Points, in no order, along strands that fork and pass close to each other.
Two points are linked if the straight distance between their rows is under 65.1.
lis: 10 1 4 -12 11 15 2 0 11 21 19 -7 -15 17 7 21 -4 4 23 -33 0 -1 -6 -3 2 -7 8 4 -15 25 -23 5 3 1 3 -14 -12 28 1 13 6 -5 -11
Zepe: 4 -13 -16 5 4 18 -4 -8 11 16 1 -14 -12 25 -16 16 -18 -1 38 7 -18 -10 -11 1 -14 0 15 -2 7 13 -33 1 -1 12 6 -12 -12 17 21 -3 11 10 8
fasa: -23 -2 -11 9 1 0 -21 -17 10 -8 11 -10 -13 -1 -23 -8 24 -20 16 4 -2 26 -29 -8 -32 28 2 -27 -4 11 29 -29 -19 0 1 -8 7 -4 -18 13 8 -1 10
zuvil: 14 2 1 -14 21 6 6 -7 13 25 14 -5 -15 35 2 15 10 17 19 -35 -15 -8 2 18 -1 -14 -1 7 -2 20 -23 22 10 -3 -1 -8 -14 24 -5 16 -7 -9 -30
mub: 7 6 5 18 -21 9 24 2 -11 -4 6 -8 -8 3 31 -1 -23 7 -6 -21 0 -16 5 7 2 0 6 -2 19 -23 32 4 -7 1 -5 6 -9 2 1 1 1 8 9
gunaz: -11 -4 -7 9 -2 -7 -33 -8 18 -3 11 -7 2 -14 8 -22 -6 4 -10 25 21 -9 -13 -22 -19 12 -17 2 -27 -12 -11 -2 -10 -12 -5 14 9 -5 -5 -1 -4 -1 18
Togid: 16 2 7 -9 8 -1 18 -3 -1 10 1 -2 -7 29 1 -7 8 19 3 -20 -9 -11 9 24 11 -17 -6 11 7 10 -14 24 22 -2 9 -6 -12 16 7 11 -3 0 -23
viv: -18 -4 -4 6 -6 -1 -18 -13 15 -13 18 4 -24 21 -24 -21 24 -7 3 -3 3 24 -23 -3 -28 29 -9 -18 -18 11 22 -8 -8 -3 4 -2 4 5 -26 19 3 -6 12
lapu: 20 19 13 -7 -1 -15 20 -3 -6 4 -26 11 0 -8 22 -12 4 7 1 2 -27 -22 8 13 17 -4 3 8 26 -18 -8 12 21 -8 5 7 3 -2 12 -10 -2 -6 -22
Detes: -19 -16 -5 3 2 -6 -2 6 21 -9 -14 1 6 -5 -5 -20 -25 1 4 28 2 -16 -12 -8 5 -8 0 -12 -13 -6 -25 0 15 -12 -4 -16 -9 16 19 -8 -5 -1 12
pofe: -9 4 9 14 8 17 32 13 7 -2 1 -3 4 -6 24 -4 -11 9 -12 3 16 4 16 10 6 -8 8 -6 -31 6 -1 -4 15 11 -2 8 4 14 21 16 10 20 12
fugo: 26 5 -1 -18 4 -6 -14 -17 -8 0 22 2 -15 -4 -22 1 19 -5 5 -14 -8 4 -8 -7 -11 12 -2 0 25 10 5 13 -24 -18 17 12 11 -13 -28 -7 7 -20 -17
Bamom: 1 -3 -4 0 -27 0 8 5 -20 -3 -4 12 -6 26 -10 -12 1 -1 -23 -23 8 -10 -12 23 8 -6 0 2 2 0 20 3 12 -12 15 -8 -9 -8 -2 4 -8 1 1
vafu: 4 -9 1 0 -20 -6 2 -7 -3 -6 -18 6 3 -13 4 -8 -7 -4 -3 16 2 -3 -3 -3 -5 1 3 2 -9 1 -7 -3 6 2 0 8 14 -17 1 -7 -15 -7 -9
pupus: 10 1 -15 10 1 19 4 -27 4 4 3 -2 -20 33 -18 5 12 -15 11 6 -16 15 -7 30 -30 29 -8 -1 -10 5 5 -20 7 35 16 -1 7 7 3 9 9 20 10
mafoz: -7 -4 -6 19 -13 7 4 -10 -12 -1 -9 1 -9 31 -2 -3 -14 -1 -1 8 -15 -1 11 29 -14 6 -3 4 8 -20 19 -2 3 23 -10 -4 -3 6 13 11 -1 29 8
vug: 7 4 2 -11 0 -15 0 -16 -9 -2 -3 -1 -9 -7 -18 6 11 -8 15 2 -22 8 -3 -10 -10 10 4 -2 31 -1 16 6 -14 -4 5 0 3 -13 -14 -11 4 -14 -15
bogi: 2 3 -7 15 -13 3 -8 -16 0 6 -19 -1 -2 -7 26 -12 -13 -17 3 29 -9 -14 -29 18 -23 19 -2 4 -6 -23 11 -27 7 9 5 11 15 -5 4 -5 -15 9 1
dovif: -18 0 -7 -12 -9 -21 -13 15 8 -1 -30 8 17 -31 3 15 -3 -13 -1 3 4 -1 -17 -25 21 3 12 0 11 -4 -1 -23 1 -16 -7 -9 2 -9 -8 -28 -1 -16 -9
Riz: -14 17 -11 13 17 24 -2 4 6 1 29 -11 12 3 -7 17 17 0 -2 -4 14 22 0 -9 -11 6 -10 -20 -13 16 22 -9 -19 10 12 2 11 -4 0 13 26 27 24
pifik: -36 7 3 11 23 2 1 24 8 -5 13 -6 28 -28 16 -4 16 -4 -8 7 16 22 1 -9 21 2 -2 -4 -13 18 25 -24 3 2 -1 -10 12 -11 -8 15 2 13 16
fup: -7 0 -11 5 1 13 -5 16 6 12 2 3 3 -5 27 -2 -8 -2 2 -1 11 -4 -9 -1 7 2 -6 6 -25 -10 -12 -12 17 -7 1 0 -2 23 -1 6 -7 8 5
loda: -20 -7 -1 9 -22 -5 -17 0 -4 -13 18 12 -21 33 -25 -23 22 3 -16 -18 9 25 -19 9 -6 16 -9 -11 -14 4 36 -14 -3 -2 0 -11 -3 -3 -31 22 -4 -3 1
ked: 19 9 1 -8 30 -8 2 -11 4 7 10 4 -11 -17 -5 -5 19 0 5 19 -27 -6 10 2 -1 19 -13 13 13 4 -29 8 13 -2 23 11 10 13 8 -4 5 6 -6
lil: -12 -8 6 -15 13 -11 1 -6 -14 -6 -5 -3 3 1 -19 6 17 10 16 11 -11 19 27 -16 2 -18 -8 -2 12 5 -1 13 -3 27 -28 1 7 -6 -11 3 -3 -1 -10
kuf: -6 -3 -6 6 -7 12 5 10 -14 -6 -16 3 2 14 2 -1 -16 3 -6 16 -7 -8 10 17 6 -12 -5 12 -3 -9 -6 0 7 12 -4 2 -5 4 19 -3 -3 22 5
rebun: 6 -4 7 5 -6 -5 30 -5 8 -8 -21 -2 5 6 0 -22 -26 0 9 10 -7 -23 3 17 2 -3 9 -11 5 -7 -16 11 18 -4 9 -7 -10 8 37 -7 -4 -2 4
todeg: 8 0 -11 -13 -6 2 -10 16 -6 12 5 2 -2 3 -22 11 11 -10 -1 -30 1 -3 -21 -4 15 -6 16 6 17 18 -2 2 -7 -27 17 -17 -13 -3 -17 -12 3 -9 -21
Nov: 24 1 12 -18 -8 1 13 -2 12 -9 -2 6 -8 -2 -9 6 -1 3 -4 -21 23 -3 -1 -2 -1 -8 14 -7 -21 29 -26 21 3 -14 6 6 12 -12 -7 -4 -8 -30 -11
Fol: -3 6 8 -19 3 -15 4 13 3 0 -8 7 17 -36 -7 21 7 -15 4 -11 4 13 -3 -22 16 -2 16 -4 15 12 0 -11 -6 -14 3 -4 4 -8 -1 -20 7 -19 -16
giva: -4 6 2 8 -7 13 16 31 -5 -6 -27 13 16 -15 3 7 -16 -17 -14 6 4 -4 -3 1 27 -6 25 2 1 2 -4 -18 12 -3 6 -10 -8 -10 22 -11 11 23 7
bil: 15 6 -12 -7 -4 5 -4 16 -2 17 5 8 7 10 15 -2 -2 -4 -12 -23 7 -17 -16 5 22 -2 -3 15 5 -7 -5 5 25 -37 12 -7 -17 15 -11 -2 -9 4 -8
refe: 22 -5 0 -20 -12 0 -23 -7 -1 9 7 6 -6 6 3 0 18 -2 -5 -24 7 3 -18 0 -5 5 -6 13 -8 6 -11 -1 -7 1 -10 3 6 -13 -27 12 -7 -26 -24
Lomub: 1 14 9 -4 -14 -3 28 21 -7 -11 -18 16 12 -13 13 -10 -7 -11 -21 -12 26 1 -12 5 20 -4 22 -6 -15 9 11 -17 26 -29 16 -5 6 -8 -2 -5 -6 -14 -2
Mutob: -1 2 3 9 -4 5 34 23 -6 -5 -21 4 4 -1 -1 15 -23 -12 0 -4 -14 -8 0 4 31 -4 27 -6 20 -5 -9 0 9 -4 10 -14 -13 4 28 -22 21 14 -1
sila: -10 7 -7 3 10 22 -4 37 -7 7 5 0 18 -19 29 17 -2 -9 -18 1 16 9 5 -7 21 -11 -11 17 -14 1 1 -24 8 1 8 -2 0 14 3 1 13 30 13
lota: -1 16 5 1 25 -4 -3 -28 12 0 20 -11 3 -26 1 12 9 -3 12 20 4 15 11 -20 -28 19 -14 -10 -12 7 10 7 -21 13 -7 18 21 -11 -3 -1 13 3 20
litup: 20 -3 -1 7 -6 11 -39 -15 -6 -10 17 0 -5 14 -24 10 9 15 -23 -10 7 5 23 0 -19 -5 -18 17 5 -16 5 12 -31 17 -9 21 0 -19 -14 -3 -7 7 9
Fip: 19 -4 9 -3 -21 4 14 -19 -4 -8 -11 5 -4 -4 4 -1 -7 -10 -1 -9 3 1 -10 12 -20 10 15 -5 -17 15 5 -4 0 14 -2 11 12 -17 -4 7 -7 -21 -4
sulut: 2 0 3 -2 -4 -9 37 10 -3 -5 -28 9 8 11 2 -3 -13 1 2 -3 -7 -12 2 16 23 -22 22 -4 7 0 -5 2 22 -2 2 -10 -10 -1 26 -11 -2 -3 -13
lov: -5 0 -4 0 12 -9 -23 -19 19 -1 14 -4 0 -20 -11 -4 1 1 -2 30 9 4 3 -20 -30 15 -18 -8 -27 1 -9 7 -21 5 -3 19 12 -8 -1 -2 3 -1 16
vuli: 19 -1 12 -19 -3 -5 11 16 12 2 -14 7 13 4 -1 -5 -2 11 -5 -31 28 -15 3 -14 13 -27 16 -2 -21 28 -22 11 10 -16 2 -1 -3 -5 -7 -3 -15 -32 -19
vus: 19 -5 5 4 -12 1 -3 -8 -17 7 1 2 -7 27 24 -9 8 17 -15 -16 7 -5 13 20 -3 -9 -18 13 6 -24 16 -1 14 18 -14 12 1 5 -14 17 -26 -1 -11
merin: -26 -1 -2 10 0 -5 -3 -7 1 -6 -2 -1 -8 0 -20 -7 6 -15 14 17 -13 17 -17 -1 -13 15 8 -18 5 7 24 -18 -9 1 1 -9 4 0 -3 2 9 5 11
pama: 21 1 5 -1 -17 -3 2 -27 -15 9 -8 2 -13 16 27 -5 -2 10 11 -18 -15 -11 10 23 -12 8 0 12 12 -19 18 9 -4 17 -15 9 -1 0 -7 15 -17 -15 -18
vone: -10 -7 -11 14 -2 -7 -42 -15 16 -13 22 -8 -4 1 -12 -19 -4 19 -20 3 18 -7 0 -22 -24 -1 -17 -10 -15 -10 3 13 -26 -7 -11 18 -7 -5 -4 -1 0 -1 29
siz: -23 0 12 -6 19 -12 13 6 -9 0 6 -7 4 -4 2 8 20 11 7 -1 3 25 19 -11 6 -14 -8 -11 9 9 15 12 -1 13 -32 -11 -2 4 -9 17 -4 -11 -8
butip: -23 6 -1 9 12 1 -10 14 -2 -5 20 -7 9 -9 -6 0 22 3 -10 4 15 29 0 -6 0 5 -9 -10 -12 15 30 -17 -11 4 0 -1 19 -11 -15 19 9 9 16
dese: 17 3 4 -2 14 0 5 -18 -3 6 17 1 -14 22 -2 -2 20 6 -9 3 -9 22 15 22 -15 18 -21 10 -3 -8 2 -1 10 28 4 13 11 15 -14 14 -11 3 -3
muzus: 1 -7 -7 15 9 15 8 -6 9 11 0 -15 -5 1 10 12 -18 -8 33 15 -25 -9 0 6 -14 11 7 3 13 -7 -9 -1 -2 15 -4 -6 -11 20 18 -4 14 11 12
zez: -10 -3 -14 -7 1 -20 -12 -6 4 -4 -19 3 -10 -12 -25 -9 4 -3 15 30 -36 -14 -7 -13 6 3 0 4 29 -23 -8 9 -1 -10 -3 -9 -4 -6 2 -18 1 4 -10
nitaz: -2 7 -3 -2 -11 2 18 17 -6 2 -11 13 6 4 8 -17 0 -11 -18 -13 9 -16 -18 13 27 -1 7 7 -7 -5 -1 -3 34 -39 19 -10 -15 3 7 -5 -10 -2 -5
Netir: 20 8 0 2 -5 3 -13 -4 -1 -4 -1 6 9 -30 13 -4 7 -5 -22 30 5 -1 8 -3 -11 14 -21 17 -8 -19 0 -12 -5 5 10 28 27 -21 -8 -2 4 18 6
kibop: 17 -10 -1 -19 1 -3 -16 -20 -6 6 -20 6 2 -3 -12 11 1 9 16 12 -8 -9 15 5 -10 -12 -4 17 1 4 -28 7 -6 25 -11 11 7 -28 -8 -4 -8 -10 -23
Vosu: -13 -6 5 -2 2 -22 3 2 7 -9 -26 6 5 -11 5 -32 -11 8 -1 23 -2 -19 -3 -2 13 -10 -2 -2 0 -13 -20 6 22 -24 -5 -8 -4 1 18 -8 -17 -11 -3
gug: -23 1 5 7 20 -1 11 21 5 -8 10 -3 5 -8 -2 9 4 2 -3 11 5 15 9 -16 10 -15 -4 -7 2 12 0 3 -3 -2 -6 -9 -4 12 10 5 13 16 13
Lepat: -30 7 11 -2 36 -14 14 19 12 -9 8 0 13 -29 -1 10 12 1 11 4 -3 24 10 -29 28 -3 4 -21 12 5 8 6 -6 -16 -14 -12 -4 8 9 -5 17 0 4
Sebo: 17 16 3 -17 24 -4 5 -14 -6 -7 4 6 -6 -18 -18 13 28 -16 3 23 -14 13 22 -7 -8 17 -11 6 15 5 -18 7 -1 11 19 20 20 -11 2 -6 15 6 -2
muno: -3 9 -7 1 8 11 -9 21 8 13 7 6 13 -12 17 6 6 -10 -17 17 11 5 -4 -3 3 10 -14 11 -32 1 -13 -21 15 -5 17 1 10 17 3 11 8 25 10
musa: 4 11 10 17 -4 0 10 5 -10 -6 13 -9 -5 -10 21 -5 -5 4 -11 -9 -1 6 9 2 -1 6 -3 -6 20 -10 43 1 -16 4 -9 10 5 -2 -12 5 9 7 11
mokek: -9 -5 15 -16 28 -9 6 9 6 3 11 -7 5 -3 8 12 4 20 10 -7 10 13 23 -19 6 -30 -11 -2 -13 14 -13 22 -7 11 -28 -5 -6 13 -6 8 -10 -15 -3
lol: -11 -11 13 16 -6 4 28 20 8 -14 -9 -7 19 4 11 -16 -36 6 -10 7 19 -5 8 -7 20 -27 21 -22 -15 4 2 1 8 0 -6 -12 -15 6 15 5 -2 1 19
Zadi: 2 -4 -5 19 -1 -3 -31 -29 12 -8 15 -1 -13 17 -15 -17 -1 22 -17 -1 9 -5 17 4 -31 8 -18 -1 -18 -23 -5 17 -11 1 -7 21 0 5 7 6 -15 3 20
Zom: 24 -10 1 -12 -9 4 -38 -15 -11 -1 18 3 -9 12 -7 5 16 5 -13 -22 9 7 7 0 -12 -2 -15 20 -3 1 -10 1 -20 23 -13 11 8 -17 -21 13 -14 -4 -9
kad: 1 -5 2 -18 2 -11 8 14 8 -2 -6 8 9 2 -22 8 0 0 -3 -20 16 1 0 -18 22 -31 23 -9 0 27 -17 14 -1 -17 7 -15 -5 -3 -3 -11 3 -24 -15
ziv: -2 5 13 -22 19 -12 11 25 4 -3 0 3 15 -21 -20 22 6 -7 12 -19 14 17 12 -30 24 -21 18 -10 13 24 -15 1 -13 -14 9 -13 -4 -3 2 -17 18 -14 -18
zab: -2 9 6 -3 17 -2 -6 -1 0 2 21 -10 7 -30 6 22 17 -17 12 4 1 19 3 -18 -7 20 -11 -8 3 10 15 -4 -28 5 -2 2 16 -5 -8 0 11 -9 2
Sut: -20 -10 8 2 17 4 10 21 4 -2 0 -12 15 -4 23 7 -4 16 -1 -1 18 10 27 -19 20 -37 -9 1 -7 11 6 0 -2 20 -34 -3 -12 10 0 13 -13 -4 9
valom: -14 -1 -10 18 8 13 3 -3 8 -4 15 -10 0 10 -2 -5 -10 8 -2 13 3 -5 1 3 -14 3 -4 -11 -9 -7 6 4 -2 6 8 9 -5 4 21 1 24 20 32
fataz: 16 -6 -2 5 -20 9 -28 -6 -9 -12 -1 1 -3 2 -1 3 -8 16 -25 -3 12 -20 20 -8 -13 -11 -15 20 4 -14 2 11 -18 18 -3 32 2 -26 -5 -12 -13 8 12
Pasu: 20 -7 1 -13 -11 3 -8 -6 0 -14 13 2 -8 -1 -18 4 -1 1 -7 -7 18 -5 1 -9 -11 -6 10 -1 -10 23 -13 20 -18 -4 16 16 8 -22 -6 -2 8 -11 -1
Lilos: 0 -4 -3 15 -28 10 17 -2 -22 -8 -9 7 -11 38 -4 -16 -7 -1 -11 -13 -1 -5 -6 35 -4 0 8 1 -2 -5 21 -10 15 14 3 -3 -7 -4 7 9 -6 15 7
zifa: -19 -11 12 11 -4 -7 16 27 10 -18 -20 1 23 -7 15 -12 -12 12 -8 10 19 1 17 -14 32 -36 7 -5 -4 8 4 -8 14 13 -20 -11 -8 1 1 12 -18 -2 11
mos: 23 -1 -4 -15 -9 -5 -23 -21 -9 12 26 0 -17 11 -7 4 19 -2 4 -34 0 3 -12 2 -7 9 -5 0 10 10 8 12 -27 -6 -3 -2 -5 -6 -33 12 -2 -26 -23
Tuk: 10 4 6 15 -10 2 -9 -8 -6 -10 -7 1 8 -11 27 -17 1 0 -25 24 15 -5 3 8 -12 13 -21 7 -9 -24 27 -23 2 10 -7 25 28 -22 -6 3 -18 15 8
perim: -11 1 -5 -2 -23 -9 -2 13 -20 -5 7 6 -7 28 -19 -15 22 -4 -20 -20 3 8 -15 12 11 2 -4 3 -1 1 25 -11 12 -7 6 -19 -11 -5 -24 18 -10 -4 -7
mimet: 17 -3 -1 -6 -22 10 6 -12 -15 17 -15 -3 -1 -7 11 27 -2 -15 24 -19 -8 3 -8 10 -4 4 22 4 6 8 5 -16 -10 20 -18 -6 -1 -6 -8 0 -2 -18 -24
Kuv: -20 -11 8 1 -13 -13 3 -3 9 -18 -5 2 6 2 -27 -15 -18 -6 9 16 2 2 -20 -9 0 -12 18 -29 8 1 9 3 -10 -15 -9 -22 -10 -5 0 -15 3 -21 4
Besig: -2 -8 -16 -8 9 -8 -21 -8 6 4 -8 3 -7 10 -26 -6 3 0 17 26 -33 -14 -4 5 -2 2 -10 14 20 -13 -30 11 5 -15 10 -9 -5 8 13 -7 -1 11 -11
lem: 1 6 10 8 0 -12 10 -4 1 2 12 -6 -9 -18 19 -13 -8 10 -3 -7 8 -2 2 -7 -2 7 1 -9 4 -5 15 12 -5 -17 2 5 1 7 -6 1 -1 -12 8
Nidi: 0 8 8 -2 -7 -5 16 -7 -5 12 -26 -3 11 -16 28 25 1 -3 24 -4 -20 4 2 3 2 5 19 5 16 -2 6 -16 3 18 -17 -4 2 2 -8 -5 -2 -19 -32
Fom: -6 -4 6 7 -11 -9 8 -2 1 -9 4 -4 1 -14 2 1 -17 -5 0 -1 5 1 -12 -15 -5 5 14 -25 -1 3 20 4 -23 -14 -5 -7 -7 -10 1 -11 11 -15 10
mivub: -32 2 8 5 22 -11 -4 27 10 4 23 -14 13 -24 8 19 2 -1 9 -16 11 21 -1 -25 26 -2 4 -15 6 13 16 -2 -18 -19 -15 -19 -9 15 -2 -7 14 -10 11
Kud: 23 4 -6 0 -4 7 -5 -20 -4 1 13 -1 -14 33 -13 0 25 -14 -8 1 -6 15 -4 35 -24 28 -18 20 -15 -10 1 -19 0 31 11 9 17 8 -20 15 -4 8 -4
vik: -6 -1 -2 5 6 0 25 -12 5 -1 -21 -3 -5 5 -2 -3 -16 -8 30 18 -23 -8 -11 18 -9 8 18 -7 9 0 -6 -6 13 10 3 -11 -11 15 30 -2 1 4 2
Kuzi: 13 14 3 -7 17 -13 26 -20 0 0 -6 5 -7 -18 10 -8 15 -5 11 11 -32 -4 8 10 8 19 4 9 28 -2 -11 4 13 -10 12 6 2 7 4 -6 0 -6 -14
Tep: -25 10 -10 13 24 14 -4 -2 18 6 29 -6 9 4 -7 -2 4 12 -7 2 11 12 -1 -21 -13 5 -8 -25 -27 4 11 -2 -12 -4 14 7 -7 9 10 10 27 23 34
zos: -32 -2 6 8 21 -2 -16 13 7 7 15 -22 17 -29 5 24 9 -9 19 -7 4 19 -2 -24 3 9 -2 -16 9 15 22 -4 -31 -2 -19 -14 12 -6 -10 -4 17 -7 13
Zago: 8 13 -15 -1 -1 10 -12 28 -4 11 6 1 -1 -7 3 6 -13 -5 -7 -21 -7 -21 -12 -9 25 -6 1 16 27 -10 -9 6 5 -41 15 -13 -19 9 -2 -16 6 4 -4
piza: 2 0 -4 4 6 22 -1 -4 10 13 26 -12 -5 9 9 16 -13 5 11 -15 2 -4 -7 -3 -14 2 5 -6 -10 5 -6 8 -9 1 3 -6 -8 18 4 4 10 -2 12
Rimos: -2 -9 -5 13 -15 -1 -4 -18 -7 0 -15 0 -7 9 -2 -18 -9 -4 4 22 -18 -2 -18 20 -15 18 -3 1 7 -21 10 -11 5 6 -2 0 1 -1 6 2 -6 16 6
Gab: -19 -2 5 6 10 10 12 11 6 4 20 -14 2 -3 12 2 -15 5 5 -14 12 8 1 -12 8 -7 10 -13 -6 5 9 0 -6 4 -10 -6 -9 21 7 5 16 2 17
butom: -3 8 11 0 14 17 6 21 -5 5 7 -6 13 -9 27 20 -5 3 -5 -6 12 17 24 0 8 -11 0 9 -18 10 1 -10 1 20 -6 8 -5 6 9 16 13 20 12
goze: 8 -2 7 -4 -7 3 -16 -6 -5 -10 11 -3 5 -12 -7 0 -13 12 -15 -5 25 -11 15 -22 -4 -17 -2 6 -5 5 -5 24 -22 2 -8 24 2 -29 0 -11 5 -5 13
der: 6 8 -9 -24 -12 -15 -19 7 -7 19 -4 6 9 3 -1 -2 20 4 -7 -26 3 -12 -22 0 10 -12 7 17 11 7 -2 -3 3 -28 7 -5 -12 -14 -28 -10 -7 -28 -34
nomer: 12 13 6 8 -8 10 26 14 -7 -1 7 -1 -4 -8 12 5 -19 0 -14 -25 -2 -10 3 -2 15 -4 16 -1 24 -4 20 16 -7 -16 13 5 -6 2 9 -12 15 8 12
muvi: 11 4 1 -6 -1 -7 19 0 -13 6 -7 5 3 14 9 -19 -1 13 -7 -8 -9 -21 5 25 12 -4 -7 14 11 -15 -5 20 24 -15 13 0 -8 7 15 -3 -13 -3 -20
sar: 9 -12 -14 -18 6 0 -28 -4 3 0 3 8 -9 11 -36 4 10 10 2 22 -11 -12 6 5 -3 -8 -19 15 4 5 -39 15 -1 -6 17 7 6 -7 1 -2 -4 7 -9
Tolig: 1 16 5 -2 -18 5 20 25 -13 -8 -23 18 19 -15 -3 13 -9 -21 -20 -5 14 8 -15 7 24 -7 28 -2 -5 19 6 -25 12 -10 25 -6 10 -16 10 -10 9 6 0
reg: 4 -9 -1 -3 -14 -2 -12 -6 -13 -2 -29 8 3 -6 10 3 3 1 0 16 1 -13 10 -5 -3 -8 -11 15 -1 -14 -9 -3 2 30 -19 9 10 -25 -5 -1 -20 -2 -10
kifel: -32 -9 -4 13 -6 -5 12 2 10 -21 -2 -5 -2 17 -29 -11 -2 -14 20 20 -6 17 -22 -7 -11 -1 16 -39 2 9 20 -11 -4 -5 -5 -24 -10 -8 2 -2 10 -6 9
Gukod: 24 -8 2 -19 1 -3 -21 -21 0 -2 -7 8 -7 7 -27 2 11 10 3 24 -5 -4 21 10 -19 3 -19 23 -7 -2 -33 10 -3 19 6 20 18 -20 -2 -3 -7 7 -9
loz: 11 -4 -2 16 -14 6 -6 -12 -7 6 -6 6 1 5 36 -18 -11 -3 -12 18 15 -15 -10 21 -10 18 -21 9 -11 -35 10 -16 26 2 -1 16 15 0 -1 2 -24 16 -1
Vem: -1 13 5 -14 15 -5 9 4 -3 16 -9 -2 3 -21 16 17 11 -2 17 -8 -23 9 9 -9 16 2 8 8 21 -7 -1 2 -1 2 -13 -6 -2 13 -3 -7 3 -11 -21
zat: -14 -11 -10 15 -2 -1 -4 2 5 -2 -4 -5 -4 1 -2 -21 -25 4 -4 24 -1 -19 -7 6 -9 3 -5 -8 -7 -20 -4 3 7 -14 6 -6 -9 15 25 -5 2 18 24
falog: 3 -4 -5 -18 -2 -18 -17 -9 -2 5 -22 4 -2 -16 -16 8 7 -2 19 11 -25 -5 1 -15 2 0 3 1 26 -5 -18 3 -9 -7 -1 -4 7 -18 -6 -23 -5 -17 -25
Defo: -5 -2 -14 -4 -10 7 -22 22 1 23 2 -2 7 -2 -3 19 -17 -14 5 -24 2 -14 -21 -13 19 -10 11 4 16 3 -12 0 -4 -21 2 -22 -20 12 -10 -16 6 -1 -7
gem: 3 -2 -2 5 -2 0 -8 -3 -3 3 11 -3 -8 18 9 -11 8 11 -13 1 -1 3 10 13 -7 7 -23 13 -8 -18 8 4 12 5 -3 10 2 17 -7 11 -13 7 3
Petef: 11 -9 -5 12 -1 5 -18 -13 9 1 17 -6 -16 36 -9 -13 7 21 -20 -6 3 -3 13 21 -21 16 -24 12 -22 -17 -17 7 7 5 7 10 5 20 5 7 -18 13 15
pofaz: 1 5 -1 11 -2 8 14 15 -5 3 -10 6 1 -2 25 -1 -6 -7 -6 8 -11 -5 -2 12 17 9 2 12 0 -18 -5 -8 21 -4 6 0 -4 16 19 4 -1 13 5
mifa: 1 2 5 -20 24 -3 5 -9 -5 11 -2 -3 0 -7 -6 21 19 7 24 8 -21 13 26 -6 1 -2 -4 8 11 3 -23 8 -1 13 -7 -2 7 2 -1 2 3 -1 -15
rit: 23 -4 6 -3 -21 -2 11 -23 -15 -6 -4 7 -10 10 2 -3 -10 4 2 -18 -11 -18 4 15 -15 -1 13 -5 9 -4 12 16 -12 12 -6 12 -3 -16 -4 2 -8 -18 -10
nagi: -11 -15 12 10 9 6 24 4 8 -15 -3 -6 4 14 11 -12 -27 16 -4 14 17 -1 20 6 4 -22 5 -12 -19 -3 -8 11 10 12 -11 -2 -8 14 27 11 -2 7 14
moli: 15 -7 -15 7 -8 23 -10 -22 -5 15 2 -6 -16 28 -17 15 -9 -12 22 0 -22 -9 -12 25 -22 16 5 8 2 6 -14 -10 1 22 13 -1 -7 11 10 1 7 16 4
nep: -11 -8 -6 -7 -9 -20 -14 12 7 -4 -33 14 7 -19 -8 -13 -9 -13 0 20 -1 -13 -20 -9 13 -3 8 -2 1 -7 -23 -10 13 -25 4 -4 1 -8 4 -27 -10 -12 -8

A fork is a point with three links, a tip a point with one. Leave the first point through the second and follow the links. Name the first fork or tip that comes.
goze, Pasu: pifik
Lomub, Tolig: gem
mimet, Nidi: mafoz
pofe, nagi: mimet
rebun, sulut: der
viv, fasa: nomer
Zadi, vone: Sebo

Follow the links from the first point to the second, and from the first to the third. Name the last point that the two ways share.
falog, Tolig, mivub: gem
vafu, Tolig, gunaz: gem
kifel, butom, loz: mafoz
fasa, mokek, loz: mafoz
